A landscape with many valleys, sampled at points; each row gives a point and its height.
From any point a ball rolls to the lowest of the 2 points nearest to it. It stops when none of these is lower. Distance is the straight distance between rows; heights are no part of it.
Z943: [ 93  69 108 148 126 112 145 143 116 170 134 123  85 156 171 131 121 199
 160 153 146 120 111  91 132 141 141 106 105  95 116 123  97  95 117  96
 130 146 128 116 124 106 154  83 117 179 141 116 131 131 168]  h=41.8
Z303: [158 150 142  93 126 115  81 103 169 120 106 139 152  94 119 142 147 103
 102 135 129 103 131 138 133 143 162 133 138 121 144 133 113 130 142 106
 144 138 129 155 109 144 106 144 141 101 117  67  84  99 142]  h=48.3
Z883: [135 168 134 146 125 132 149 118  81  74 177 132 169  87 117  67 132  82
 165 119  87  96 168 136 164 105 110 132 141 185 152 116 159 131 132 139
 144  92 121 109 132 102 156 128 101 126 169 165 143 174 110]  h=4.8
Z974: [ 49 107 105 174 130  71  76 105 119 139  97 131 103 141 139 133 134 129
  56  82 128  79  93 149  77 160 171 151 149 116 160 117 104 176 146  79
  92 129 131 140 113 109 134 111 107 122 137 137 171  76 180]  h=38.1
Z279: [144 162 164 158  87 141  96 148 163  88 118  62 133 103 136  59 132 115
  76 128 118 132 131 128 100  95 108 154 138 132 150 151 123 160 103 180
 117 146 154 158 129 148 151 119 144  88 122 175 177  89 109]  h=47.3
Z697: [154 149 168 120 126 162 154 152 123 147 128 110 139 138 119 146 126 155
 115 162 157 110 116 139 120  74  66 140 128 103 179 129  70  90 102 147
 128 131 131 121 137 109 130  62 163 165 147 107 135 156 139]  h=16.0
Z913: [ 85 128 130 162 130  83 117 126 120 123 119 108  80 134 123  82 136 134
  84  59 138 117  85 131  56 152 144 123 157 112 126 123 154 150 129  91
 104 134 142 159 135 154 157 128 117  98 138 145 177  69 145]  h=41.1
Z429: [120 167 153 110 119 155 156 140 118  87 167 107 187  87 122  70 100 101
 157 199 119  54 173 140 186  78 100 114  91 189 177 112 112 132 173 120
 147 120 146  77 119 100 117  81 142 143 156 168 171  96 124]  h=26.3
Z72: [129 119 113 149 126 124 118 162 119 118  85 101 128 135 148 120 135 130
 116 138 167 185 117 130 146 147 144 116 140 132 169 140 170 139 139 127
 125 129 154 145 142 129 120 131 195 108  92 142 173  69 111]  h=49.6
Z328: [157 133 203  73 190 115  78 115  94  82 101 153 171 109  98 145  95  93
 108 165 147 117 132 177 128 124  96 142  87 190 112 120 116 131 166 132
 149 136 121 167 149 180 103 127 177 135 138 128 134 109 112]  h=34.6
Z132: [ 72  97 104 154 117 158  87 113 127 159 100  94 107 192 156 143 101 126
  63  59 155 166  90 129  81 152 146 128 126  82 152  73 168 151 157 117
 106 112 147 155 124 112 121  99 139 162 152  84 162 102 150]  h=22.9
Z398: [127  93  90 158 221  67 101 164 145 121 122 154 116 138  97 103  94 150
 179 139 126 110 121 167 155 127 122  46  82 174 115 123 162 125 148  93
 112 175 116  92 168 116 144 154 171 114 125 126 169  91 144]  h=53.5
Z665: [162 105 209  67 126 153  81 123 106  94 111 136 165  87 112 149 102 108
 111 157 133 103 157  97 117 133 108 155 112 125 100 132  87 106 145 115
 160 126  94 173 123 195 126 121 139 126 142 146 110 130 143]  h=31.9
Z928: [132 100 164 126 132 153  91 103  89  82 120 112 151 141 153 137 117 109
 131 180 116 121 155 107 152 111  84 150  75 139 140 101 103 141 140 151
 120  76 112 125 163 104 156  74 153 162 169 138 151 139 120]  h=21.5
Z656: [ 82 199 124 112  84 135 138 112 180 165 144 169 108 203  69  80 105 161
 159 113  92 120 119 153 146 121  96  74 129 101  79  94 136  73 154 116
 178 135 124 133 101 120  82 122 124 129 113  78 138 113 151]  h=35.5
Z485: [131  96 103 146 109 175  98 116 123 112 117 104  96 146 174 135 145 101
  79  35 131 153 102 140  85 151 132 159 143  64 168  54 174 176 121 157
 128  93 129 135 125 117 169 105 126 146 156  96 154 140 105]  h=23.3
Z363: [142 201 123  80 137 163  88 119 212 193 141 173 146 166  69 127 101 135
 121 111 104 138 124 136 116  80 102  98 130 110  61 121 130 104  74 151
 150 158 123 105 108 136  99 192 126 135  98  32  97 173 107]  h=67.4
Z518: [191 192 137 107 149 145 223 168 118  74 130 152 162  79 112 122 129 135
 170 159 140  96 118 161 185  86  95 115 135 166 202 126 106  69 163 119
 152 143 129  94 131 109 140 115 157 137 123 123 138 130 107]  h=29.8
Z364: [ 96 105 131  89 130 119 128 127 127 189 170  91  88 136 119 105  86 177
 101  99 165 131  85 102 104 132 130 119 103 112  98 103 146 111 117 130
 133 193 155 131  97 162 114 120 108 143 131 128 124 110 167]  h=55.2
Z950: [139  70 106 157 128 124 165 132  84 124 134 105  86 136 193 162 153 140
 138  80 131 159 101 108  89 140 133 175 169  81 144 133 139 123 127 151
 128  98 105 126 148 136 176  93  97 155 166 112 106 159 131]  h=18.5
Z454: [ 93 157 130 125 130 100 171 128 108 173 150 145 109 139 100 116 142 183
 131 130 135 113 127 117  95  98 105 140 129 149 108 157 101 114  85 109
 117 147 113 114 105 122 148 131 117 136 138 139 116 176 148]  h=25.9
Z686: [141  79  91 127 175 100 127 112 132 154 128 131 148 138 123 137  88 120
 136 160 145 118 135 138 124 114 164 149 145 141 105 162 113  86 142 117
 150 157 102 147 112 167 101 139  88 120 122  63  64 155 180]  h=31.2
Z718: [ 72 154 160  91 131 176 139 120 112 152 171 130 137 150  75 111  99 116
 104  99 126  89 122 145 106 106  74 118 101 137 149  59 124 134 134 143
 104 136 135  64 101  94 107  66 129 170 174 137 156 147 140]  h=20.1
Z638: [186 154 108 130 150  90 190 163 127  91 154 153 111  51 126 185 202 109
  68  88 137 110 105 151  58 166 160 162 148 165 175 124  70 149  84 102
 100 149  96  83 151 146 199 151 101 146 140 148  84 111  57]  h=52.3
Z590: [162  92 154  88 100 180 102 117 101  99 153  91 163  61 134  98 113 124
 174 214 123 106 176  56 217 104 132 115 112 157 113 172 100 117 142 107
 173 131 144 127 128 125 114 126 149 124  93 162 134 138 118]  h=22.5
Z923: [142 146 169 104 156 127  72 180 157  88 129 169 153  90  98 102 105 127
 204 182 101 107 140 128 206 131 112  75 152 120  93 171 125 106 165 102
 152 139 112 131 144 143 137 159 168  92  96 144 152 127 111]  h=48.8
Z610: [180 160 148 113 221 101  74 141 139  82  79 145 185  97 115 138  84  81
 123 170 154 139 127 190 144 125 104 103  82 220 112 116 142 111 152 106
 154 166 122 142 173 152 104 186 216 101 120 127 151  93  93]  h=37.1
Z769: [182 148 143  82  96 165 155 106 187 121 122 153 119 122 113 160 192 148
 112 114 119 152  99 152  83 141  91 154 116  82  88  89 114 101 114 157
 165 127 101 145 124 139 137 140 132 148 108  75  97 106 100]  h=32.7
Z323: [123 141  97 176 105 144 139 107 151 155 103 154  95 192 133 163 180 142
 119  88 119 160 109 156  95 163 121 141 132  62 145 113 125 162 133 156
 112  68 111 135 122  80 140 145 135 142 126  81  99 132  95]  h=26.6
Z633: [108  77 100 158  91 157 106 115 108 155 127  75  92 139 183 138 149 134
  65  73 117 185 116  92 106 135 171 162 154  92 138 150 163 196  83 156
 112 106 134 136 147 106 170 172  83 110 127 134 123 141 120]  h=63.8
Z605: [112  58 207 112 111 120  86 134  68  88 129  98 118 103 150 133 118  96
 131 164 126 105 160  87 131 151 112 157 123 110 128 145  71 130 126 120
 123 100 115 134 153 123 151  85 143 159 150 205 159 128 128]  h=24.3
Z898: [ 68 182 128 128 161 148 151 152 166 140 136 142 131 167  78 119 113 124
 119  87 117 125 134 189 110 102  80 107 102 109 158  86 133 152 130 157
  94 153 140 103  95 121  66  91 119 143 144 138 166 118 137]  h=17.5
Z84: [158  64  97 179 212  80  94 194 176 133 126 125 127 144 137 111  82 163
 162 131 172 162 102 157 146 128 131  56  99 131 102 139 174  83 123  99
 129 201 131 122 150 149 148 157 161  99 100 110 166 100 173]  h=54.9
Z600: [143 129 120 135 163  92 176 113 117  78 156 131 140  92 134 160 160 107
  88 107 127 123 139 133  95 187 153 155 134 190 150 136 122 166  91 144
 102 138 129 107 143 164 155 164  86 117 137 160 100 121  85]  h=55.0
Z715: [119  77 147 135 103 140 119  89  71  83 132 135 145 118 141 133 162 103
 172 163 103 154 184  85 160 148 143 144 128 152  97 146 143 162 136 133
 130  61 115 157 151 100 159 137 108 133 137 175 115 159  94]  h=10.7
Z859: [123 108 105 153 154 128 120 138 147 120 105 129 116 132 130  79 123 146
 161 158 134 130 117 108 166 135 126  65  97 146 145 130 151 126 131 105
 119 164 138 131 145  86 168 126 185 132 115 118 186  77 115]  h=52.0
Z890: [103  83 132 105 109 104 118 154 120 120 141 130  95 103 128 151 140 147
 133 131 145 101 131 101 149 168 169 100 120 128 152 131  93 134 163  76
 123 139 139 111 118 126 107 102 143 148 110 161 137  77 162]  h=47.9
Z627: [156 127 150 105 120 151 148 105  84  84 162  96 187  63 147 113 130  87
 153 225 137  77 182  87 206  95 124 127  92 210 169 142 113 107 134 101
 170 123 136 116 136  99 129 115 145 148 139 187 158 128  94]  h=24.7
Z897: [ 66 143 125 172 174 105 136 164 114  81 111 131 123 177  89 114  91 109
 164 102 146 124 142 186 130 128  82  87 110 124 141 114 165 161 147 124
  91 112 159 128 125 124  88 101 123 124 150 167 188 115 124]  h=14.7
Z571: [165 191 156  94 126 122 116 157 191  75 142 175 136  56  87  76 115 132
 165 137  93  91 123 126 179 129 112  50 116 174  85 122 141 106 156 112
 175 163 124 109 144 145 142 168 156  92 102 151 147  90  99]  h=50.5
Z979: [128 133 100 113  63 136 130 126 138 189 149  82  78 126 184 116 158 155
  58  71 141 174  97  73  87 136 185 146 155  87  97 135 161 161  75 137
 121 151 146 151  97 142 151 185  83 101  76 107  93 126 139]  h=60.4
Z674: [121  74 134 135  85 136 125 163 120 193 125  96  58 170 193 153 133 190
  95 130 151 144 106  86  79 147 133 165 133  54 157 129  72 114 131 111
 114 120 118 123 153 115 184  61 135 190 153 122 129 122 186]  h=39.4
Z842: [123 114 108 126 148 144 130 125 139 179 112 159  84 167 129 176 165 130
  89  85 156 160  85 135  86 156 141 131 117  89 143  93 125 123 114 115
 106 124 140 117 134 106 148 133 170 170 130  73 101 116 108]  h=27.3
Z325: [114  90 105 174 121 133  77 102 120 122 119  58 110 153 193  86 142 155
  80 117 117 138 122 109 103 144 127 168 126 113 144 150 141 167  80 150
  99 125 132 159 147  94 211 132 136 124 139 134 153 116 125]  h=66.3
Z293: [144  50 137 182 179 116  89 156  80 126 121  83 169 122 177 122  74 111
 116 201 180 127 157 113 138  81 136 168 120 157 140 185 100 113 104 126
 123 175 133 162 138 144 101  85 166 111 107 159 143 134 170]  h=39.1
Z758: [178  99 152  91 187 114 145 188 127  93 105 145 143 102 108 180 124 139
 151 139 206 163 113 141 149 126 110 111  81 146 149 112 138 107 152 125
 157 159 138 133 141 184  78 137 168 125  87 127 129  96 135]  h=34.4
Z517: [109 134 106 127  79 160 168 135 162 182 167 110  81 133 142 128 110 147
 100  86 149 141 100 109 100 119 161 149 135  89 133 108 164 123 111 150
 125 148 157 116  72 145 122 132  94 122 122  85  93 145 155]  h=57.4
Z717: [ 87 133 137 199 125 135  94 127 111 125 100 127 139 183 112 145 113 127
 160 124  87 174 161 139 119  89  72 149 142  79  90 188 131 167 112 204
 110 102 104 145 164 118 112 130  79  92 148 143 131 186 117]  h=17.1
Z455: [165 127 124  93 127  85 125 154 116 152 130 150  95 100 112 138 147 159
 134 129 140 137 120  89 122 148 151 110 163 168 102 159 126  93  73  89
 120 151 147 127 130 160 162 185 129  91 102 147 104 139 106]  h=61.4
Z37: [120 170 139 163 116 159  92  79 146 131  95 115 183 186 109 106  98  99
 149 157  94 155 159 170 128  83  71 151 119 112  82 149 147 156 121 197
 120 107 103 164 115 116  83 141 108  84 139 116 113 173 129]  h=13.3
Z476: [ 80 145  77 178 118 107 162 107 154 166 126 144 125 200 108 147 132 150
 161 107  78 139 134 152 106 135 130 142 149  94 113 159 137 134 114 159
  92  99 103 129 104  95 111 141  85 127 128  87  95 167 130]  h=22.7
Z47: [128 121 161 135 131 140 114 161 100 137 116 102 143 128 127 148  74 130
 156 154 143 134 129 118 135  83  98 145 138  92 129 166 111  90 138 163
 121 144 129 125 133 138  96  83 131 137 155 133 122 180 161]  h=19.6
Z641: [146  66 186  98  84 129  70 150 105 130 132 114 123  95 150 132 120 134
 101 148 135 118 154  51 119 170 141 158 140 105  97 152  96 117 116 107
 131 118 112 160 127 170 156 126 125 114 107 174 123 119 139]  h=28.1
Z246: [ 52  77 193 111 104 151  90 167  98 122 115 149  98 128 115 155 104 109
  97  89 112 134 133 123 116 183 143 142 118  88 137 104 117 181 144 111
  87 134 162 116 115 125  83 118  97 140 129 207 135 119 133]  h=52.1
Z773: [ 58 169 123  99  93 148 100 130 166 201 114 195  86 178  73 127 139 177
 146  87 114 141 119 147 132 139 118  66 100  92  71  92 129 129 144 114
 126 125 118 113 118  87  87 141 141 146 110 101 101  87 143]  h=33.8
Z497: [136  53  88 151 170 117  87 109  98 170 116  91 150 125 170 146  72 126
 106 161 183 141 119 100 119 124 162 160 117 139 117 165 143 112 106 119
 145 175 137 162 121 163 112 134 145 103 126  93 117 151 171]  h=35.2
Z129: [130 145 108 125 129 156 124  67 162 111 128 125 193 134 117 110 126 106
 166 176  83 168 177 131 190  73 106 141 109 143  76 153 150 142 127 186
 155 108 122 148 108 109  61 150  99  85  79 113 106 137 120]  h=16.8
Z340: [137 120 130 164 152  86 115 102 108 135 111  95 169 119 146 100  94 108
  96 188 172 103 130 128 113  96 141 148 109 194 153 160 110 110 114 117
 109 143 157 159 104 122 134 101 177 110 134 174 181  99 166]  h=42.1
Z981: [126 104 132  97 114 118 134  97  90 145 110 119 125 133 157 147 146 129
 123 191 159 117 134  91 130 143 142 129  87 173 133 133 105 137 141  86
 138 102 144 146 147  92 118 114 156 157 107 156 133  73 138]  h=45.7
Z961: [145  76  82 147 154 103 152  92 119 158 122 135 144 155 177 194 135 146
 131 134 139 173 114 134 127 136 166 177 122 114  99 162 145 125 142 132
 155 111  96 165 116 137  78 152  61 132 122  72  54 161 173]  h=27.4
Z353: [117  58 123 115 113 135 160 107  89 163 128 129 101 122 180 156 128 166
 167 207 127  92 142  59 163 134 164 117  98 146 125 131  76 101 142  75
 148 111 135 109 136 100 107  72 115 194 112 148 112 129 185]  h=43.6
Z357: [132 101 151 112  94 149 127 138 114 203 128  88  80 174 162 139 146 185
  63 106 147 176 116  85  83 127 102 138 107  93 129 126  85 117  80 149
 136 137 121 149 135 133 184 118 164 158 121 123 125 109 123]  h=36.2
Z444: [186 119  82 139 128 110 165 147 102  86 145 163  99  86 139 191 191 110
  90  56 142 180 113 134  78 201 192 148 178 102 155 114 132 143 106 116
  92 130 108  94 155 135 160 153 115 138 120 139  86 127  57]  h=49.3
Z954: [139 158 122 141 140 141 109 120 114  94 101 103 151 141 131 114  93  67
 120 133 151 121 133 189 121  83 123 144 139 148 215  95 151 137 143 136
 128  83 171 144 124 137 112  61 190 134 170 106 165 151 133]  h=45.6
Z572: [144 158 139 106 120 138 195 109 114 102 157 165 118 113 109 134 177 106
 130 116  94  81 135 155 140 148  91 126  96 147 169  64  95 112 160 129
 140  64 111  81 157  82 170  56 104 189 172 150 144 134  99]  h=8.7
Z554: [ 88 135 173 151 114 157 102 162 119 128 122 112 141 181  83 154  83 119
 168 119 102 136 141 149 123  77  68 143 168  36 103 146 106 122 125 184
 111 123 111 115 131 153 104 119  80 126 129 115 134 222 134]  h=20.6
Z187: [153 160 120 150 157 119 102 163 134  81  88 172 156 102  94 138 131 108
 189 150  96 143 150 156 169 133 137 107 168 148 114 174 157 132 137 113
 124 103 116 126 188 125 127 185 168  77  89 128 129 146 100]  h=46.9
Z337: [142 145 123 142 119 184 131 109 127  51 143  95 187 100 127  81 124 118
 175 197  97 135 164 109 216  91 122 105 118 142 106 159 125 122 142 171
 165 154 117 126 129 114 101 136  97 105  91 153 122 141 110]  h=19.8
Z295: [157 142 121 110 163  73 133 135 140  99 110 139 143  75 114 175 148 127
 115 140 115 140 127 116 119 166 177 145 167 186  88 162 118 163  69 103
 110 141 122 141 149 169 111 202 112  87  97 157  77 142  94]  h=58.2
Z211: [ 98 129 153 126  96 134 103  77  91  66 114 148 133 118 148 150 162  84
 139 165 120 118 160 136 156 175 175 126 122 150 146 120 127 187 156 111
 115  26 143 136 147 111 110 127 136 139 127 193 143 112  60]  h=14.1
Z456: [129 127 144 132 138 171  74 140  98 114  86  81 143 150 169 114  80  97
 110 139 148 163 131 131 145 119 114 141 124 115 176 113 159 150 110 144
 102  88 174 158 140 136 119  85 204 128 146 140 179 114 115]  h=47.1
Z102: [120 197 109 108 107 133 112 123 132 149 133 167 158 159  86  71  92 125
 186 141 117 102 137 148 154  84  78  86 156 131 113 133 152  68 165 127
 162 122 124 114 114 111 106 120 170 111 131  77 141 163 143]  h=37.0
Z621: [120 136 131 134  90 104 153 136 140 114 126  68 116 117 164  84 141 120
  60  90 136 149  83 138  79 126 132 157 138 149 141 113 153 165 110 156
 115 125 151 175 117 162 162 129 108 107 135 171 187  95 139]  h=44.3
Z135: [ 76 134 128 111 123 122 157 116  91 197 176 127 119 139 108 105  97 134
 159 111 123  94 127 115 120 102 125 137 129 136 139 114 135 114 130 110
 127 135 135  98  73 111 113  67 103 153 169 122 135 186 176]  h=22.8
Z192: [172 120 144  90 160 127 201 171  97  67 136 127 154  76 127 158 113 122
 182 160 170 132 123 122 179 125 110 104 107 167 162 117 142  96 163 135
 158 142 145  94 145 145  76  88 133 148 133 162 140 128 122]  h=31.8
Z507: [107 161 105 119 111 142 138 145 154 191 109 204  68 173 101 176 164 149
 150  66 134 151 100 145 102 157 149  80 126  52  82 104 144 110 147  93
 123 134 120 106 107 106 134 166 129 163 131  56  83 124 115]  h=31.3
Z336: [129 135 105 144 184 105 152 152 185 111 145 141 164  66 107  89  93 115
 176 167 106  59 172 148 179 109 133  66  95 164 156 117 120 123 166  97
 153 166 102  94 110 149 112 126 117 107 113 142 135  98 150]  h=54.8
Z319: [121 135 105 141  72 106 146 113 121 164 125 151  93 132 139 183 167 142
 114  78 132 150 113 121  90 173 205 146 173  78 114 154 127 129 146  98
 100 107 121 146 105 148 111 179  89 116 109 123  79 113 142]  h=42.0
Z299: [125 132 129 144 148  75 158 168 205  99 169 131 127  53 122  80 127 155
 161 160 101  81 153 109 189 121 165  60 138 157 126 159 110 108 137  89
 148 191 116 113 107 148 100 153  91 105 102 193 147 102 155]  h=53.7
Z50: [ 54 100 100 157 130  62 117 122 148 177 129 135  68 138 127 117 137 175
  77  95 123  56  79 124  61 155 178 145 152  97 144 117  64 141 117  83
  97 155 115  98 114 112 167 126  74 117 148 143 123 103 191]  h=35.0
Z502: [210 187 132  97 109 158 156 128 174 104 132 126 158  68 129 102 192 133
 148 130  99 137 129 135 172 111  92 117 168 145 124 144 127 112 104 158
 156 143 110 133 165 141 162 166 142  91 100 120 117 163  87]  h=41.5
Z959: [148 174 107  75 148 144 127 126 144 214 148 183 125 157  78 137 119 148
 114 108 139 110 113 122 109 103 117 115 148 149 102 106 103  48  93 105
 144 145 141 105 106 129 120 168 154 145 136  52  63 189 109]  h=65.9
Z689: [126 145  99 110 127  91 108 106 139 167 108 169 122 124  98 197 162 128
 104 106 139 108 130 133 113 155 188 142 160 111 149 136 100 135 155  83
 108 119 137 121 104 127  78 152 136 110 109  95  47 104 137]  h=45.5
Z169: [126 143 136 159 122 137 125  71 103  85 122 135 157 132 132  72 136  85
 165 137  88 134 160 141 154 126 112 146 130 172 103 141 184 142 126 136
 130  73 116 153 154 108 180 153 135  91 146 141 149 161  82]  h=7.3
Z574: [188 139 124  97 140 181 165 123 168 104 128 141 125 137 135 127 190 168
 130 127 123 122 119 153 124 104  91 120  97  99 146  89  97  85 143 172
 166 142  98 118 139 106 168 100 138 174 129  65 117 125 117]  h=29.4
Z703: [118  93 155 137 138 134 176 128 129  60 143 136  98 119 157 140 167 119
 124 113 105 123 146 160 136 171 119 145  97 129 168  80  92 167 155 144
 106  78 118  87 152 111 183  77  99 205 162 157 155 108 117]  h=10.9
Z366: [ 82 127 106 165 211  96  96 111 129  99 103 110 139 179 117 101  66  99
 137 146 156 148 141 177 136 131 138 104  64 161 114 107 189 148 155 110
 104 135 167 138 122 128  73 117 162 126 135 140 200  78 134]  h=17.0
Z763: [115 123 112  95 130 144 107 105 161 170 136 144 108 145 104 105  93 136
 104  97 123 156 110 112 107 117 139 103 100 148  44 116 170 113 109 135
 137 196 132 143 105 176 115 177 116 108  91  95 119 107 135]  h=53.1
Z500: [156 198 122 124 128 139 203 157 154  88 163 112 185  94 100 105 130 128
 155 173 112 102 158 144 187  94 105 105 117 169 180 143 119 124 120 158
 146 150 131  70 111 111 104 118 118 124 122 167 147 128 100]  h=28.2
Z973: [159 136 146 117 122 104 140 156 183  86 135 129 136  56 117  86 144 163
 142 177 118 134 140 113 193 132 135  73 117 165 100 147 125  84 140 115
 170 180 120 137 139 176 103 157 138  93  59 158 145  69 132]  h=52.2
Z736: [141 141 109 100 129 136 110  64 168 145 113 135 149 153 124 110 133  99
  95 117 126 124 113 139 121 133 148 127 109 165  93 121 183 141 132 137
 158 148 139 161 109 144  87 175 128  99 119  89 111  74 136]  h=50.9
Z797: [160 103 110 124 112 182 113 101 145 107 141 112 126 139 156 120 164 118
 110 105 128 130 117 133 142 146 119 136 106 102 154  74 149 140 129 182
 137 112 111 116 129  94 163  77 115 178 153  75 112 125 129]  h=26.5
Z579: [ 87 118 136 140  93  94 144 145 114 203 144 112  69 144 116 128 145 183
 106 115 150 109 116  84  71 135 162 136 168  95 132 163  77 131  96 100
  98 142 134 124 117 132 146 122 109 124 135 161 117 123 152]  h=30.5
Z910: [151 164 112  87 105 120 139 129 145 201 137 171  88 135 118 141 148 167
 133  90 139 146 112  94 101 145 167 104 168 120  88 134 122  73  83  80
 128 142 153 120 100 148 180 195 128 117 111  89  61 172 108]  h=63.9
Z862: [ 94 110 164 120 100 149 101 140 121 125 142 126 107 127 130 134 144 138
 139 102 104 120 146 104 137 145 121 118 117  80 129 123 132 157 136 144
 111 126 145 127 103 120 105 117 122 155 135 145 142 116 140]  h=50.1
Z963: [153 130 169  99  73 166 158 135  86  97 129  84 134 116 165 116 123 138
 143 178 125 110 124 112 155  83  78 151 112 116 164 107  90 107 146 183
 149  96 134 109 161 101 143  38 145 177 155 159 150 132 134]  h=19.2
Z935: [ 86 153  82 131 130 119 165 111 126 209 124 154 141 200 105 181 106 119
 174 101 127 163 131 140 121 114 137 115 156 114  91 142 172 144 133 137
 130 100 122 110  94 104  57 187  90 117 140  76  77 169 122]  h=19.0
Z260: [151 155 144 100 102 158 191  89  83  64 173 125 141  91 151  96 172  90
 158 137 107 103 161 150 183 132 128 129 109 190 171  62 141 127 160 145
 163  49 137 105 143  87 158  92  88 165 182 160 138 146  85]  h=6.8
Z804: [146 168  91 122  87 120 153 133 131 138 139 177  86 111 112 171 194 105
 106  42 113 141 100 131  83 193 165 139 178  96 121 121 142 145 110 108
  87 129 147  99 111 123 119 171  98 138 106 111  75 151  83]  h=45.8
Z575: [133  77 105 154 107 103 138 124 121 118 152  81 117 102 178  71 171 150
 105 152 114  98 132  96 129 130 159 158 149 132 153 151 101 131  92 130
 106 127 123 150 149 112 202 126  97 103 129 156 137 115 135]  h=68.3
Z640: [110 147 103 133 172 125 138  99  89 161 132 170 172 187  95 140  82  76
 183 141  94 154 142 157 154 107 115 101 119 163  65 156 194 140 127 124
 119 102 114 115 116  99  85 189 122 103 121  92 113 193  99]  h=15.3
Z519: [119 144 105 179  74  85 155 159 126 178 121 109  76 133 129 166 166 166
  90  77 123 140 100 112  69 160 190 172 237  80 143 179  82 163 105 110
  79 119 138 121 116 146 138 157  86  93 114 179  87 122 117]  h=36.7
Z379: [152 197 152  93 111 157 113 115 144 120 114 147 155 124  89 105 138 113
 150 148 111 119 112 140 138  89  78 108 140 143 103 139 136 104 135 143
 162 126 108 151 143 131 132 143 162 103 111 112 133 139  98]  h=38.8
Z892: [115  52 116 169 142 129 144 132 100  83 120 134  98 125 165 192 149 124
 136  91 122 141 126 131 108 188 129 146 126  69 167 101 124 180 115 151
  83 107 114  87 166 115 170  99  86 168 144 133 128 144 106]  h=14.3
Z651: [144  95 171  76  74 165  79 116 134 170 133  92 111 115 155 122 147 154
  49 114 140 142 140  55  99 147 113 170 106  85  99 122 101 128  98 148
 141 133 115 182 101 143 162 130 119 135 122 135 109 125 138]  h=32.2
Z783: [213 190 123 117 139 105 150 155 164  63 101 138 169  73 100 129 127  99
 161 140  87 162 111 157 167 114 113 120 173 187 102 162 150 125  95 142
 122 134 121 137 167 166 129 206 145  57 111 126 121 147  89]  h=44.5
Z185: [108 119 120 167 140 116 114  65 121 109 108  91 175 143 142 102 102  65
 115 172 128  89 149 149 116 104 136 161 119 164 165 120 134 151 165 132
 131  87 139 169 113 126  94 103 157  97 150 122 158 116 152]  h=44.1
Z632: [157 168 132 153 141 130 111 156 182 116  93 102 124 132 114 121 143 141
  71  91 131 141  97 147  67 117  83 156 149  98 150 127 105 140  89 180
 112 139 137 150 154 156 145 121 159 119 134 110 156 106 106]  h=50.4
Z411: [137 154 133 101  96 132 171 134 105 166 171 138 125 116 105 118  98 127
 165 112 120 106 117 122 124 102 114 155 171 103  94 135 133  62 159 122
 159 119 127 143  83 152 104  99  86 134 153 110  93 199 159]  h=23.2
Z706: [ 71 112 116 165 149 103 101 107 102 161 107 102 118 189 153 136  92 119
  93 129 184 165 101 143 107 132 147 121  94 132 137 108 178 167 171  95
 100 117 172 148 109 116  98  97 168 140 147 140 178  75 176]  h=19.7
Z494: [107 150 103 141 166 106 135 145 170 131 149 158 177 130  80  91  73  99
 165 116  74  61 163 158 174  91 114 100 133 158 137 142 127 129 143 114
 120 162 105  74  91 118  82 141  96  87 127 119 130 164 172]  h=55.8
Z63: [138  61  95 172 125 117 143 106  83 138 115 154 111 156 186 213 146 105
 141  88 160 173 122 121  99 167 156 165 147  96  91 133 178 141 138 157
 125 110  89 142 153 144 152 144  75 138 147  87  63 172 127]  h=23.0

Where does a ball stop that starts at each point below?
Z758 | Z37
Z633 | Z319
Z954 | Z883
Z279 | Z135
Z910 | Z319

For each start below, name every point that the ball comes to, in order.
Z632 | Z621, Z913, Z974, Z50, Z579, Z454, Z135
Z610 | Z758, Z192, Z518, Z500, Z429, Z627, Z590, Z337, Z129, Z37
Z575 | Z621, Z913, Z974, Z50, Z579, Z454, Z135
Z325 | Z633, Z979, Z517, Z364, Z763, Z736, Z303, Z689, Z319
Z84 | Z859, Z72, Z456, Z954, Z185, Z340, Z293, Z497, Z686, Z961, Z63, Z950, Z892, Z703, Z572, Z260, Z883
Z398 | Z859, Z72, Z456, Z954, Z185, Z340, Z293, Z497, Z686, Z961, Z63, Z950, Z892, Z703, Z572, Z260, Z883
